A landscape with many valleys, sampled at points; each row gives a point and its height.
From any point a ball rolls to the lowest of the 2 points nearest to it. It stops when none of these is lower. Distance is the straight distance between rows; heights are no part of it.
q552: [  6  -8 -26 -57  36 -15  54  20 -61 -33  48  18  15 -21   4  45  27  19
 -36 -26 -20 -19 -45  -2  -4   8 -94  30   1  24   9  46   9  31 -30  56
  21]  height 13.7
q590: [ -8 -17  65  25 -14  40 -46 -37  34  55  -3  -1 -40 -44  25  -8 -38 -13
  37  -1  80   8 -10 -28  13 -14  84   2  14 -36  22 -19   2 -30  16 -22
  13]  height 26.5
q798: [  6 -11  45  26   2  54 -18  -8  18  45 -19  19 -39 -26  -4  21 -22  10
  54 -53  74  17  22 -25 -15 -32  70  26  -6 -49  -4  11   1 -15 -27  10
  78]  height 33.2
q150: [ 45  19   5  -5  31 -13   1 -31  15  15 -17  61 -22 -52   8  11 -54 -15
  -6 -66  22  11 -58 -15  57  15  41 -36 -11 -73  45 -28 -36 -10  11 -38
 -21]  height 66.9
q888: [  8  38 -24 -79  27 -44  39   7 -26 -26  24 -14  -8 -11 -20  34   6  44
 -32   8 -15 -17 -56   2 -34  10 -47  32 -36  -1  29  -3  28  54 -15  56
 -11]  height 6.4
q219: [  4 -25 -43  55   1  -4   1  31 -47  -6  23  25  22  16   3  -3 -16 -39
  18 -13  -9  -9 -22  10 -28 -38  -9 -27 -11  21 -26 -48 -13  -6   9 -57
   1]  height 4.6
q3: [  5 -26  68  -2  -5  -6 -11   9  51  48 -11  -4 -37 -24 -14 -13   0 -14
  46 -19  46  24  49  -5  -4   4  47  24  -6 -20  17 -17 -10 -22  12  55
  85]  height 38.9
q576: [-22   8   7 -20  -6  33   5   8 -36 -12   0   2 -26   4   3   9   0  18
 -18   7  31   2  -3 -58  15 -13 -30 -28 -30 -34 103 -16  25   8 -11   2
  -1]  height 49.9
q427: [ 14  -5  41  -2  58  28 -16  -2  21   2 -18  50 -51  34  -2 -24  37  17
  16 -21  -3 -28  45   8  37  14 -16  -4  -9 -24   0  34  48   6 -28  26
  26]  height 35.6
q712: [ 26  16 -27  -1  19   4  34  -4 -44   5  56  46  11 -23 -15   5 -64 -60
 -10 -68  -8 -25   4  38  24  30  -9 -41 -43 -34   3  12   7  -1  50 -18
   7]  height 47.3
q584: [ 22 -30  25 -19 -27  16 -49 -15  35  18  -2   8 -13 -10  51  17  22  17
  12  60  49  24   6 -57  41 -24  15  38  47  28  41 -30  25 -20 -24  22
 -24]  height 52.9
q951: [ -6  46 -17  -3  27  -8  66   9 -15 -30   7  -1  -4  21 -41 -28 -36  -1
 -52 -30 -51 -12  10  47   9  32 -19   3 -39 -16 -23  25  37  19  21   0
   6]  height 61.4
q181: [-28 -62  23   3 -50 -12 -73 -21 -18  28  30 -24  -7   1  13   7 -21 -35
  62  43  -8 -39  49 -29   5   2  20 -37 -16 -18   2  19  85  38   4  -1
  24]  height 21.2
q886: [-19  11  55 -35 -50  14   6 -30  21  18 -32 -19 -32  -1  28 -23  -3  13
 -32 -38  62  20  16 -19  45  -1  21  23  35  11  24  19  24 -37 -15  18
  16]  height 57.1
q849: [ 25 -14 -36  -2 -12  -7  24  -8  -3   3   0  21   2 -18   7  32  -8  25
 -20 -39  33  39 -66 -25   6 -40   9  -4  -4 -42  27 -24 -22 -32 -46 -41
 -32]  height 55.1
q338: [-11  15 -30 -14 -31   8 -14   6 -82 -17  38  -8   2  20  -5  -5  34 -23
  10  32 -22  29  79 -33 -31  37 -71  13 -37  30 -19  24  10  27   7  16
  25]  height 56.9
q355: [ 10  27  -2  25  -3 -35   4 -20  11  27  16  39  52 -11 -11   8  13 -40
   9  26 -33  -6  10  -5  29   3   6 -33   9  17   4 -31 -46 -33   4 -81
 -43]  height 62.0
q666: [-36  19 -42 -12  13  22 -21   0  -3 -40 -17 -48 -14  15  13 -46 -11  65
 -37  17  -1   5 -39  -1 -20  18 -16  58 -14  28 -12   1  -1   4   7  84
   9]  height 47.7
q920: [ 20   4  54  21  13  36 -21  -2 -19  46  10  71  -2  31  -2   6  16 -22
  37 -22  25 -24  78  24  25  30 -37 -37  -3   0  14  44  10  21  -7  13
  49]  height 31.8
q66: [ 23 -20  52  42  54  28 -17   7  19  25 -35  46 -19 -15 -27  15 -17  27
  45 -58  49   8 -21 -10 -10  -4  31  28 -17 -43  35  10 -16  22 -35   4
  38]  height 38.7
q133: [ 39   2  31  13 -29 -23 -39  10   5  18   4 -28  -3 -66  31  43  18 -25
  29   8  50   9 -20 -39  -5   1  30 -18   6 -28 -11  10 -85  22  25 -37
 -18]  height 73.5
q168: [ -6  16 -40  19   3  20   6 -13 -29 -47 -23  22  37  90   4  -8  27   8
  10  50 -69  16  34  63 -49  33 -46  17 -23  38 -54  26 -26  24 -27 -17
 -30]  height 30.6
q929: [-37 -29  -8 -19  -9   3 -29   2  59 -13  -8 -36 -17  29  24 -47   8  39
 -29  78  -6 -42   9  22  22  -7  18  25  42  47   1 -13  38 -11 -45  24
 -15]  height 63.2
q699: [-23  -1  52  42 -14  27 -61 -33 -12  24  29  39  12  -1   9 -10   1 -62
  56   7  -6 -45  43  -7  39  18  35 -62   6   7   6   1 -24 -42  56 -47
 -10]  height 47.8
q186: [ -8  18  -3  -5  16 -23  18 -23  49 -15 -23 -34  15 -13 -42  36  46  66
  21  29  -9  47  -4  13 -40  -1  -7  10  38 -19  22  -3 -34  12 -52  -6
 -27]  height 28.0
q549: [-11 -25  60  46 -45   6 -45  -2  36   7  20  12  36  22  16   5  22 -15
  37  78 -12 -37  33  42 -24   3  29   5  32  48 -18  29 -16   0 -19 -42
  14]  height 34.2
q302: [  0 -63 -11 -18  26   0 -51  10 -26 -17   4 -14  -5  31  47 -21   1  10
 -16  49 -44 -67   7  -2  11  46  -3  -7  15  37 -56  59  61  59  -6  44
  -7]  height 40.0
q719: [ 35 -29   4 -13 -13 -17  19  12 -13   0  24  26  21  -2   3  40 -56   3
 -42 -44  31  -4 -61  28  17  17 -14 -10  -8 -11  46   2  -1  31  24 -52
  10]  height 41.3
q251: [ 23  11 -45  33  44 -43  75  16  36   6 -53  -1  16 -20 -66 -21 -23  16
 -13 -73 -38  54 -47  37 -13 -11   7  22   8 -20 -26 -60 -22 -20   3   5
  -2]  height 72.1
q964: [ 20 -15  52  25 -41  45 -34  24  61  32 -19  37   4  16   0  25   3  20
  17   3  48   1  27  10 -17 -38  33  22  16  37  40   4   6   7 -52  -2
  59]  height 15.3
q10: [ -1  -9 -25 -27   7 -12  -5 -19  16 -15   4  14  19  31 -18  10  22  59
  -3  23 -40  41  11  31 -19 -12 -31  49  12  30 -16   6 -10   9 -62  10
   1]  height 23.7
q67: [ -9 -78  16  -4 -63  -3 -61 -23 -12  32  39  13   8  18  21  44 -22  12
  51  32  -3 -13  29  12 -10  -3 -11  -6   8  22   9  31  46  33 -48 -12
  46]  height 26.0
q323: [  1 -21  -4 -22   1 -31   7  24  -3 -16  35 -30  20 -20   9  19  42 -34
  28  53  23 -76 -42 -26 -42 -61 -12 -37  18  28  10 -33  -6   4   5  -3
 -12]  height 58.5
q605: [ 25  43  23 -31   6 -53  11 -48  30  35 -14  21  -1  -8   6  11  35  -5
   2  -3 -30  -3  84  -4  58  29 -13 -26  11 -39   3  14  -7 -20   0  -3
 -22]  height 46.3
q476: [ -8 -17 -42  78  23  19  -2 -29  -6  26  31  37   1   6 -29  13 -12   7
  57  -8 -58  28  26 -12 -14  -5  10  16 -18 -18 -52  -7 -19   1 -29 -35
 -18]  height 17.8
q863: [ 37  21  42   1  23 -31   9  13  30  -5  10  -7  14 -12   4  16  17  28
 -20  11   2  -3 -52  22  37  51  12  29  31 -21  -8  40 -31   5  -8 -13
 -64]  height 69.2
q147: [  0 -15  37  19  -4   8   8  41  14  21   4 -24   2   2   6 -23 -22 -27
 -31 -51  69 -16 -52  27  11  19  39  32  11   3 -21  34 -26 -21  48  24
  40]  height 57.0
q414: [ 30  10  60  19  31  -6  28  -6  40 -14  19 -11  17 -14 -16  19   4  13
 -36  11  19 -17 -59  32 -38  13  30  11   0 -21  48  50 -42 -16   3 -65
 -23]  height 67.3
q560: [ 22 -11   9  -5  18 -15  25  12  19  22   7  27  21  -5   7  28  35 -14
   9  44  -2 -21 -26 -24 -16 -45  -6 -33  35  22  15 -55 -28 -20 -38 -39
 -17]  height 60.2
q391: [ 38  52 -37 -13  41  -7   4 -23  23  25  -5  36  13 -27 -15 -19 -43  -7
 -50  -4 -13   7 -45 -13  70  39   2 -23  -6 -63  24 -22 -23 -14  21 -35
 -85]  height 65.2
q854: [-21 -27 -48 -62   7 -13 -32  13 -71 -19  13 -42 -18 -27   7  -5   3 -24
  -9   1   8 -12 -16 -45  19  -2 -17 -39 -16   1 -44 -13  21   0  54   6
 -59]  height 55.3
q284: [-43 -27  23 -10  -9  47 -35  13 -21 -20  24 -27 -26  29  31  -9  -6 -14
 -48  41   5 -54 -48  -7   6  -2 -23 -18  -6  11  22  37  41  36   2 -17
  -2]  height 50.0
q510: [  1 -32 -49  52  -8  17  45  19 -69 -22  -7  18  -3  -4   3 -21 -31 -33
 -17 -70   0 -19 -17  15  20 -40 -17 -38  -9  12 -39 -24  14 -38  35 -35
  -1]  height 13.5
q460: [-59  28 -44   4  15  37  -9  36  -8 -66  12 -50  -5  -8  14 -30  48  28
 -26  20  23 -14 -41   9 -48 -22  -9  17   7  42 -24 -13  -1  -5   9  58
   8]  height 45.1
q52: [  6 -30 -38  47   5  -8  -9   5 -27  13  37  51  32  39 -17  26 -16 -14
   5  -4 -45 -14   9  19   2  23  -8  13 -23  -6 -41   3  -8  19   7 -42
   2]  height 12.1
q457: [  2  11  12   3  55   9  21 -11   6   6  33  49  -7 -16 -14  -5 -51 -52
  21 -96  47 -14  19  35  32  33  12 -38 -34 -61   7   5 -24 -29  45  13
  50]  height 50.3
q795: [ 32  -6  36 -18  -1 -28 -15   6  12  49 -21  36  -9 -21  15  19   2  -4
  45 -21  34  20  26 -13  64  11  49  14  26   4  30 -42 -11 -37 -11  21
  37]  height 43.4
q319: [-55 -16 -11 -23 -46  13 -42 -11  13 -30 -35 -40 -19  53  22 -32 -20  47
 -35   1  -1  34   5  20  -1  15 -13  69   6  40  -6  28  18 -31 -17  55
  44]  height 50.2
q556: [-39  12 -16  25  23  -6  17   3  -3 -64  12 -16  25  67  -4 -13  15  10
 -25  33 -66 -19   7  65 -64  17 -22  42  -5  44 -31  45  -3  37  -8 -33
   6]  height 34.0
q677: [-11  33   6 -40  69  -6  19   1  -3 -17  11  43 -21  48 -51  12  17  15
  -7   1 -61 -15  -1  32 -48 -14 -14  19 -31  -1   5  24  35  46 -15  45
  36]  height 23.5
q313: [ 28 -58  -1 -21 -41 -16  -9  21 -15  -2 -17  -5   8  15  42  -1 -20 -45
  11 -32   2 -41   8  26  53   8 -25 -54  42  63 -57  35   3 -26  29 -50
  -4]  height 41.4
q53: [ 29   1 -39  -3  53 -28  -8 -17   4  25  16  43  21  -8   5  11  33  16
  42   7 -21  44  -6 -66  36 -17  -2   4  23 -25   1 -64 -21 -13 -42  35
 -29]  height 48.6
q275: [-24  18 -37 -13  -1  29  61   3 -80 -45  30   0  -2   3  -4 -23  40  -5
 -26  -3 -14  19  35 -53 -12 -22 -74  -8 -29  14  -4  11  28 -20  13  33
  12]  height 59.1
q941: [ 30  -8  -3 -16 -23  -8  19   6   6  20 -51  24 -14 -30  -9  38  -9  23
   5 -21  46  19 -14 -45  -1 -35 -21 -21  -6 -27  65 -21   6 -10 -50  -1
  11]  height 52.8
q398: [ -5 -44 -20 -19  -8  22 -30  29 -33 -12  -1   5  -2  64  21 -36   7 -13
   5  56 -24 -46  18   5  24  -3 -17 -23  -3  42  -7   5  86  48 -16  55
  19]  height 42.6
q185: [ -5  19   2 -32  59  42 -26  34  31 -10 -33  36 -10   5 -52  14  56  64
  17  -4  12  49  -6 -10 -64 -10 -52  34 -27  14  37   3 -15  48 -41  57
  23]  height 34.1
q309: [-10 -22  40  16  11 -26  15  26   2  35  16   2 -12  -6  27  -9 -35 -50
  40 -85  54   4  11  44  39  -2  25  -9 -14 -30 -36  21 -38 -15  64  13
  66]  height 53.5
q500: [ -8  -2  -1  69  26  47  78  -4  -6  -2  12 -10   4 -45  -5   1  52  14
  34 -22  23  36 -59 -40 -80 -71   6   4  14  -9 -20 -32   8 -67  -8  13
  18]  height 30.9
q602: [-34  -4  11  17  -9  24  25   5 -14  11  -2  -1 -23 -12   0 -48 -48  17
 -50 -74  23  61 -22   7  29 -13  11  15 -17 -38  18  11   1 -50  41  13
  23]  height 64.3
q517: [ -4  90 -54 -72  49 -40  66   3  -8 -48   9 -21  25  25 -28  28  26  32
 -26  53 -54 -24 -46  29 -63  13 -30   4 -27  42  14 -38  -2  43  -3  76
  -5]  height 12.9
q293: [ 28 -46  -6   5 -61 -41 -13  33   5  36 -53   9  11  -5  11  29   8 -24
  55  -1   6  -1  82  -6   9  -9 -12  -9  11  -6 -11 -27  18  70 -46   8
  37]  height 29.2
q943: [ 17  32 -24  24  18  53  74  24 -19 -14 -37  29   3 -15  11 -14  25 -19
 -35 -51  43  15  -6  -9   9 -56 -60 -33 -11 -14   5 -31   9   3  -9  17
 -13]  height 63.9
q450: [ -6 -16   6 -26 -24  39 -52 -16 -16  -5   4  19 -21  49  14  -8  -1  53
 -12  16  -4  43  16 -22  42  33 -43  59  -1  35  13  21  24 -33 -25  47
  34]  height 52.5
q781: [-38  16  -9  -6  -1  29  -5 -31 -41  -7  46 -11 -25 -19  -4 -27  -3  25
 -21 -28   6  65 -23 -33  19  21   2  55 -16 -27  16  23 -10 -34  25   5
   1]  height 62.1
q573: [-26   0  -2 -51  -9  15 -43 -24  51 -29 -25 -50 -19  -3  32 -55 -13  44
 -42  79  -2   1 -56 -10  12   9  29  23  41  43   6 -15   3 -33 -12  36
 -57]  height 61.9
q562: [ 26  -8   5  23  22  -5 -11  61  -3  -4 -12 -26  -1 -26  18  22  16  -9
   1   9  46  -7 -50 -34 -22 -15  13  -4 -18 -34 -13  -6 -47  57  15  12
 -15]  height 72.2
q171: [ 18 -43 -12 -23 -35 -27  28  35 -23   1 -21  -1  20  -1  34  28 -24 -25
 -22 -30  23 -54 -41  34   9  10 -42 -23   8  36 -22  23  12  34  -1 -33
  12]  height 37.6
q394: [ -4 -29  54 -20 -68  19 -12 -40  50  19 -29 -18 -22 -26  26  39  15   6
  21  33  77 -16  52 -56  24 -40  35  13  35   4  61 -21  22  -2 -42 -10
  19]  height 55.2
q354: [-28 -22  10  -5 -30  35 -30  -7 -34 -14  -8 -36 -33  -8  13  -2  -4 -14
  -4  25  41 -21  23 -35 -19 -26   2 -25   4  -7  47  -1  23   2  -2 -19
  -3]  height 47.4
q844: [-14  22 -37  58  66  45  30  25 -34 -37  -6  -9   8  24  21 -39  59  -7
 -33   9 -20 -26 -41  -9 -34 -37 -33   9  12  20 -51 -11  -2  16   6  34
 -19]  height 41.6
q752: [ 15  12 -25 -29 -49 -11 -16 -21 -34 -10  27 -27   0 -23   5  14 -47   6
 -27  -5  14  15  16  -6  16  39 -27  -8 -39 -47   8  48   3  34  28 -39
 -44]  height 51.9
q114: [ -3  20 -43  77   6  19  27 -20  -6  17  28 -15   2 -33 -23   3  15   2
  44 -14  11  59  -1 -41 -29 -27   4  15  -4 -32 -36 -27 -24 -56 -19 -21
  19]  height 24.3
q635: [ 29   6  32  58  34  16  -7   6  64  19 -47  36   4 -18 -47  17   6  20
  19 -10  21  18 -38   3 -44 -24  79  15  13 -28  32 -32 -13 -17 -32 -26
   7]  height 43.5
q604: [-31  -8 -20 -20 -12 -47  49   6 -12 -31  -9 -33  21  14  11 -28   4 -33
 -23 -17 -43 -31   4  50   0 -22 -12  -8  32  46 -41   9   0 -58  38 -20
  -6]  height 65.7
q89: [  8  26  26  43  65  -9   7  -5  54  13  -6  10  12   1 -37 -19  13 -10
   4  18 -20 -10  -5  25 -14   3  56   5  22 -11  -9 -20   1 -27  -9  -5
 -17]  height 47.2
q418: [ -6  35 -11 -44  43 -47  18  14  33 -24  13   9  32  56 -34   7  16   2
 -18  41 -55 -34  10  28 -29  12   5   5 -21  34   9 -23   8  48 -13  43
  -5]  height 18.2
q616: [  4  21  35  33   1  -3  37   0  31 -33  11 -20   7 -15 -66  23 -30  -7
 -23   2 -13 -19 -46  58 -61   1  15  -8 -23 -34  35  20 -36  46  18 -72
 -10]  height 65.5
q37: [ 19  18  28   2  79 -16   0  55  43  -3 -10  35  26  16 -70   5  26  37
  21  -9 -23   8   0  37 -61  12 -32  21  -9  11  10  11  -4  45 -13  37
  43]  height 29.3
q40: [ 47  31  19  -4  52 -29  12   9  47  19   6  53  10 -37 -48  13 -31  30
  -2 -43 -18  28 -67  14  17  35  42  12 -12 -40  41 -15 -45 -25   7 -15
 -14]  height 68.6
q661: [  1 -39 -34 -37   6 -27  39 -20 -23 -35  48  13  19  27  10  34  11  60
 -21   4 -28 -12 -36  12 -13 -11 -56  39  20  35  -2  50  29  18 -46  11
  26]  height 19.1
q657: [  0   1  16  31 -15  16  39  -2   6   7 -34  27   0  26 -12 -18  38 -12
  15 -47  -3  38  72   9   5 -31 -28  35  11  45 -37   2 -24 -38 -16   6
  68]  height 32.5
q230: [  -3   15  -24   13   39    2   20  -31   33  -20   23  -33    9   -1
   -1  -13   -2   56  -29   34   -6   31 -105   -5  -16   20   35   36
   36   -3   25    1  -27  -44    0   -3  -45]  height 58.8
q216: [ 37  25 -30 -12  36 -49  34  -9   7  23   7   4  33 -46   7 -21  -9 -33
 -37  -8 -40  -6  -5   6  48  11  15 -39  10 -24 -20 -15 -15 -28  37 -55
 -82]  height 63.7
q317: [-43  16 -42 -38   0  15   5  -2  -5 -30  10 -28   6 -12  16 -38  17  31
 -32  33   1  13 -86 -31  14  17   6  27  53  39  32 -42 -28 -64  19  21
 -56]  height 60.4
q866: [ 24  -3 -11   9  20 -41 -19 -13  14  57  25  75  21 -22   4   7  10  -4
  35 -32  -8  38  12 -29  81  13  23  10  17 -36  11 -50 -26 -56  -9   3
  -7]  height 46.4
q987: [-15 -32 -17  13  48 -14 -13  20 -29 -37  27  -6  31  52  26 -12  -5 -15
 -23  59 -56 -64   0  46 -45   5 -23  20  -7  21 -59  44  49  67  -7 -16
  -3]  height 37.1
q134: [-18 -56  23 -10 -59  -3 -45   6  -3   3  24  13  29  42  24  10  -6 -15
  11  60  -6 -36   5  11 -15 -17 -19  -2  35  67   8   2  19   6 -17 -44
  18]  height 30.1
q465: [-15  22 -31   9   2  46  16   5 -49 -27 -23  -9 -20 -11 -12 -25  39 -32
 -15 -33  19  33  58 -39  28  -6 -44 -21  -9   6 -17   0   3 -22   8   4
 -11]  height 61.3
q993: [  1 -31  28   6 -26 -13 -75  -4  26  59  -1  10  -3 -12  25  35 -29 -31
  70  22  -6 -32  71 -16  24  22  51 -45 -16 -57  28 -22  20  65 -18  18
  48]  height 15.2
q423: [ 24 -10  45  51 -77 -18 -60 -10  38  29 -25  26  11   5   9   8   9 -20
  45  69  -5 -45  62   5  32  24   2  -6  33  47 -37  12 -29  29  21 -31
 -11]  height 38.5
q546: [ 15  33 -33 -72  17 -40  17 -22 -65 -28  46   3   1   9  -9  49   5 -23
 -12  30 -68 -45  39  10 -19  27 -26 -27 -51   5 -49  25  43  39  -6  -5
 -53]  height 55.9
q140: [-25 -12  39 -61 -81   3  -6 -29 -25  23 -21  -8 -36  15  19 -15 -34 -10
 -42 -37  37  15  36 -18  59   5   0 -17 -10  -6  84 -12  51 -12  14  25
  21]  height 53.8
q638: [-14 -19  30  36 -10  -4 -16  64  31  -7 -20 -36  17  32  22 -30  16  -8
 -10   6  29 -26 -38  22 -28 -13  27  25  15  39 -40   2 -14 -15  31  25
  23]  height 54.5
q412: [  6   4  -6  -4 -21 -11  20   4  19   8 -36 -44 -17  -1  11 -32 -62  -2
 -60 -65  14  26 -33  25  15  -3  29  -9   0 -49 -26   5   0 -16  41 -21
 -20]  height 66.6
q713: [ 28  -7   2  48 -57  -5 -66  11  -2   4 -22  17  -3  -1  30   2  13  -6
  20  53  -5  12  18 -19  24   7  -8  -9  10  30 -42  16 -35  24  -3 -16
 -59]  height 42.0
q276: [ -9  42  43  29 -33 -11 -34 -45  65  14   2 -10   0 -38  -8  -3  42 -10
  53  46 -37  36  66 -20 -27   5  33  28  20 -17  19 -13 -32 -28  -6  -7
  -4]  height 36.4
q180: [  5  37  -6  61  30  11   6  49  43   8 -33 -39  12  23   1 -74  22   5
 -20  17   1   1 -30  22 -19  11  48  17  29   3 -49 -13 -33 -14  21  17
 -47]  height 51.0
q960: [-36 -43  -1 -28 -98  28 -28  -2  11 -40 -45 -61 -21  24   9 -19 -20  42
 -26  12  52   6  11  19   1 -23 -13  27  23  61  22   1  10 -33 -18  20
  30]  height 52.6
q947: [-17  18 -24   6  57  -3  23 -30 -20 -12  68 -28   3 -30  -2  -8  12  45
   0  -4  -6  63 -67 -14  -6  31  10  63  23 -21 -18  29 -25 -56  24  15
 -30]  height 60.3
q684: [-45 -44 -35 -48 -19 -25 -36  29 -27 -17   5 -35  -3  -9 -19  10   4 -35
  26  33 -20 -50 -12 -25 -27 -43 -28 -56   2  36 -18 -27  20 -17  44 -17
 -27]  height 56.7
q335: [-16 -21  11 -33 -28 -51  -2  19   1  12 -25 -55  -5 -25 -17 -16 -64 -40
 -26 -10   2 -11 -20  11  -9  11  42 -26 -25 -13   0 -28 -23  -3  57 -22
 -25]  height 68.3
q69: [-17  30 -69  -1  -8  -1 -21 -39 -13 -31  -2 -14  34  32  10  -1  27  55
   2  54 -41  29  -7  12 -25  20 -23  22   3  21 -38   2 -23   7 -21   1
 -47]  height 27.1
q897: [ -9 -34 -12 -30 -50 -23 -20  -7 -33  21 -19 -17 -22   2   0  -6 -24   8
   4 -20 -15  13  63 -10  45  19  -7 -12 -30  -9  -1   5  50   7  11  23
  18]  height 50.9
q762: [-20 -23 -18 -21 -38   5 -27  13 -48  -1  44   3  13  20  -2   9   0  32
   7   9   1  42   0   4 -18  38 -45  22 -37  55  25  38  28  14 -12  37
  41]  height 54.8
q392: [  0 -18  22   2 -99  23   1 -23  35  10 -61 -61  -8  13  34   4 -10  23
  -9  -8  47  29  40   3  13 -12   9  30  44  22  -8  30  -2 -35 -22 -27
  13]  height 55.4
q891: [-14   6 -34  60  33  48  85   2 -11 -18  -9 -10  14 -15  -6 -20  52  36
 -28 -22  20   6 -80  -7 -59 -70 -42  29  20  36 -41 -24  10 -25   1  54
   8]  height 36.9
q841: [ -2  52  15 -29 -42 -22 -15 -52  -7  -8   1 -18  -9 -12   1  -7 -15 -16
  -1  30 -54  -3  81 -19  33  52  -8 -23 -37 -24  17  40   3  13  17 -34
 -43]  height 49.3
q815: [-56 -10   4 -50  15  11 -23 -11 -47 -18  68  19   3  37  20  -9 -24 -19
 -35  35 -38 -82 -21  11  18  52 -11  -9 -16  25 -11  63  52  10  31 -20
  -7]  height 52.4
q213: [  0   7  -1 -43  31 -33 -20 -18 -47  13  66  27   5  30  19  23 -18 -20
   9  54 -47 -45   9  -9   4  40   7 -21 -39  27 -26  32  57  37  37  27
 -18]  height 54.3
q521: [-22  26  34   1 -21 -12   2 -40  24  -1  19 -24  -8 -23 -31   4  16  -9
  23  28 -24  39  27 -23 -29  -6  36  17  -9 -16  82  -7 -29 -44 -14 -26
  37]  height 40.1
q325: [ 15   5  33   2   2  10  75 -22  12  12 -24  21  11   6  16  20  68  -7
  10 -40  12  11  76  10   0 -63 -37  12  51  14 -53   5  10 -30 -52 -16
  23]  height 38.1
q783: [-28   0   6  10  15 -12  50  -2 -19 -18   8 -22   0  10 -17 -44 -18 -53
 -61 -54 -11 -18  18  45  -3  13  -9  -7 -15  11 -26  43   3 -23  42  -3
  19]  height 63.6
q344: [ 40  35  27 -22  21 -19  66 -37  27  19 -24  40  23 -15  -8  19  61 -33
  19 -25  -1  38  78 -14  32 -20 -27 -23  32 -16  13  -9 -36 -19 -19 -23
   0]  height 42.9
q887: [ -5  -9  16  40   3 -19 -23 -14  12  25 -25  -6   0   7   9 -19   6   7
  32  -8 -32  30  82  16   3 -13  30  26  14  -3 -71   1 -20 -21   0  11
  38]  height 37.9
q387: [  0  35 -27  30  -7 -17  41  12  11 -25  -6  -7  14  15 -59   1 -58  -9
 -28 -20 -74 -23 -11  71 -35   3   7   6 -30  -9  -5 -14  -5  34  34 -38
   6]  height 63.4
q84: [  4  45  15  11 -30 -16 -41 -52  88  -9 -30 -46   7 -30 -16   5  55  42
  37  70 -12  44  42  17 -43  23   8  10  -3 -11  42  10 -54  25 -36   3
 -20]  height 32.2
q746: [  6   0 -74  18  14 -25  64   9  -4 -23  -8 -27  23 -11 -28   7 -13  15
 -17 -43 -36  37 -59  43 -37 -38 -15  15  -1 -15 -54 -36 -24  -5   5 -20
 -28]  height 73.4
q123: [  1  38  16   3  50 -41  45  -1  43   7 -22  -7   7 -20 -52 -30 -15  39
   9 -61 -34  63 -47  19   6  13  28  23   2 -39  34 -39 -17 -49 -24  12
  10]  height 70.4
q949: [-16  50  -7 -48  48  -2  46 -19 -30 -42  10 -51 -24  52 -19 -29 -36  -7
 -61  13 -54 -46   5  26   7   4   2 -19 -12 -11 -27  36  50  23  27  18
 -31]  height 59.2
q125: [  2   7 -19 -10  14  18 -60  10  -8  24 -11  16 -28  -6  14 -10  30   0
  27  65  -2  35   2 -44  26 -24 -10  12   2   3  13 -50 -12   8 -32  42
 -23]  height 50.6
q901: [ 10   2  50  28 -19  55   0   5   4  25  -6  49  -4  30   6   3  -5 -11
  38 -45  48 -12  67  24  -6  -7 -11   4  -2  40  16   3  10 -36 -23   1
  76]  height 24.8
q857: [ 10 -39  28  30 -71  17 -57  16  53  36 -44 -11 -20  -4  16  27  -5   1
  71  26  40   4  76  -4 -21 -24  34  13  18   6 -11  -5  25  57 -47  -4
  71]  height 23.6
q415: [ -8  61 -40 -50  16   0  31  -3 -58 -44  42 -39 -16  16 -10  10 -12   0
 -51  33 -71 -37  10  -7 -16  40 -34 -23 -38  21  -3  16  29  28  35 -20
 -67]  height 57.3
q994: [  1 -30  29 -19 -28   1 -27  23 -11  30 -33 -39 -33 -39  37  -9 -45 -55
  17 -47  39   7  40 -47  23   3  46 -39 -25 -66   8 -17   0  35  42  35
  22]  height 51.1
q878: [ 42   1 -32 -46 -11 -39  20  32 -45   0  42  26  18 -16 -14  35 -66 -27
 -19 -55 -22 -22 -23  16   0  28 -26 -28 -54 -27  41 -26  17  63  42 -37
   9]  height 44.2
q633: [-48   6   9  25 -38  50  -8 -20  11  -8   0 -50 -34 -18 -22  -4  -6   9
  16   0  27  18  17 -36 -62 -57  31  -2   3 -17  48  -5  12 -41  14  -8
  21]  height 44.1
q610: [  1  13 -40 -56  -7 -23 -19 -11 -43  -2  53 -16  -8 -66   6  35 -36 -12
 -23  13  -5  -1 -21 -25  20   4   7 -34 -28 -31  -2   2 -19   9  54 -37
 -68]  height 53.7
q384: [  20   20  -36   30   29   26   37   -9   25  -27  -16   -4   23  -24
  -24   26   16   48   -3   11   13   29 -103  -12  -45   -6   29   -2
    8  -32   40  -43  -31  -25  -23  -28  -49]  height 57.2
q279: [ 33 -40  -8   3 -26 -38   8  47 -11  -1 -34 -12   9   9  16   1  23 -34
  13 -13   9 -33  33  21  -8 -26 -13 -43  -7   8 -43 -17   7  57   6   8
  10]  height 33.5
q948: [ 16  30  30  48  39  33  66  15  28 -11  -1   2  12 -23 -10 -28  49  -5
   5  -8  60  26 -53 -34 -56 -40  49 -14  28   9  41 -43 -17 -66   8  12
   4]  height 37.2
q91: [ -9 -24  27  32 -18  22 -65 -10  29  49   0  25 -32 -29  36  20 -36 -52
  60   1  40 -11  17 -49  36   6  77 -42  -9 -42  49 -44   5  16  -8  -6
  39]  height 20.6
q957: [ 31 -24 -43  25 -15  14 -51   8 -36  26 -27  45   5   6  26  -8 -17   1
   4  -9  21  24 -12 -34  54   8  -6   4  15   2 -50   0 -25 -11  -8  -9
 -41]  height 44.9
q623: [ -4  25  50 -40  53  12   4  18  28 -11 -20  12 -31   2 -21  -5  12  13
 -33  -8 -13 -43   5  18  -3  10 -24  -1 -17 -12  34  14  70  64 -27  48
  13]  height 29.6
q410: [ 24  36 -16  20  19  17   0  19   9 -28 -28 -45   5  -6   7  26  36  21
 -26  37   2  -7 -43   5  -9  23  -9  -8  11 -32   3   0 -50  51  -9  -6
 -77]  height 70.8
q924: [  9  -6 -46   4 -12  11 -26  21 -50  18 -21  -4 -28  -5  24 -14 -46 -30
  -9 -47  23   7  30 -17  57  13   9 -37 -38 -50 -41  10  20  35  29  40
 -11]  height 48.2
q515: [ -4 -20   8  -9 -23  15 -32   5 -25  23   4  15  -7 -18  25 -11 -33 -66
  38 -26  27 -47  13   4  59  17  -9 -77  27  22 -52  12 -24 -39  68 -35
  -9]  height 44.5

Where does a ball stop that starts at each point below?
q412 -> q888
q573 -> q888
q949 -> q888
q398 -> q888
q133 -> q993
q957 -> q993
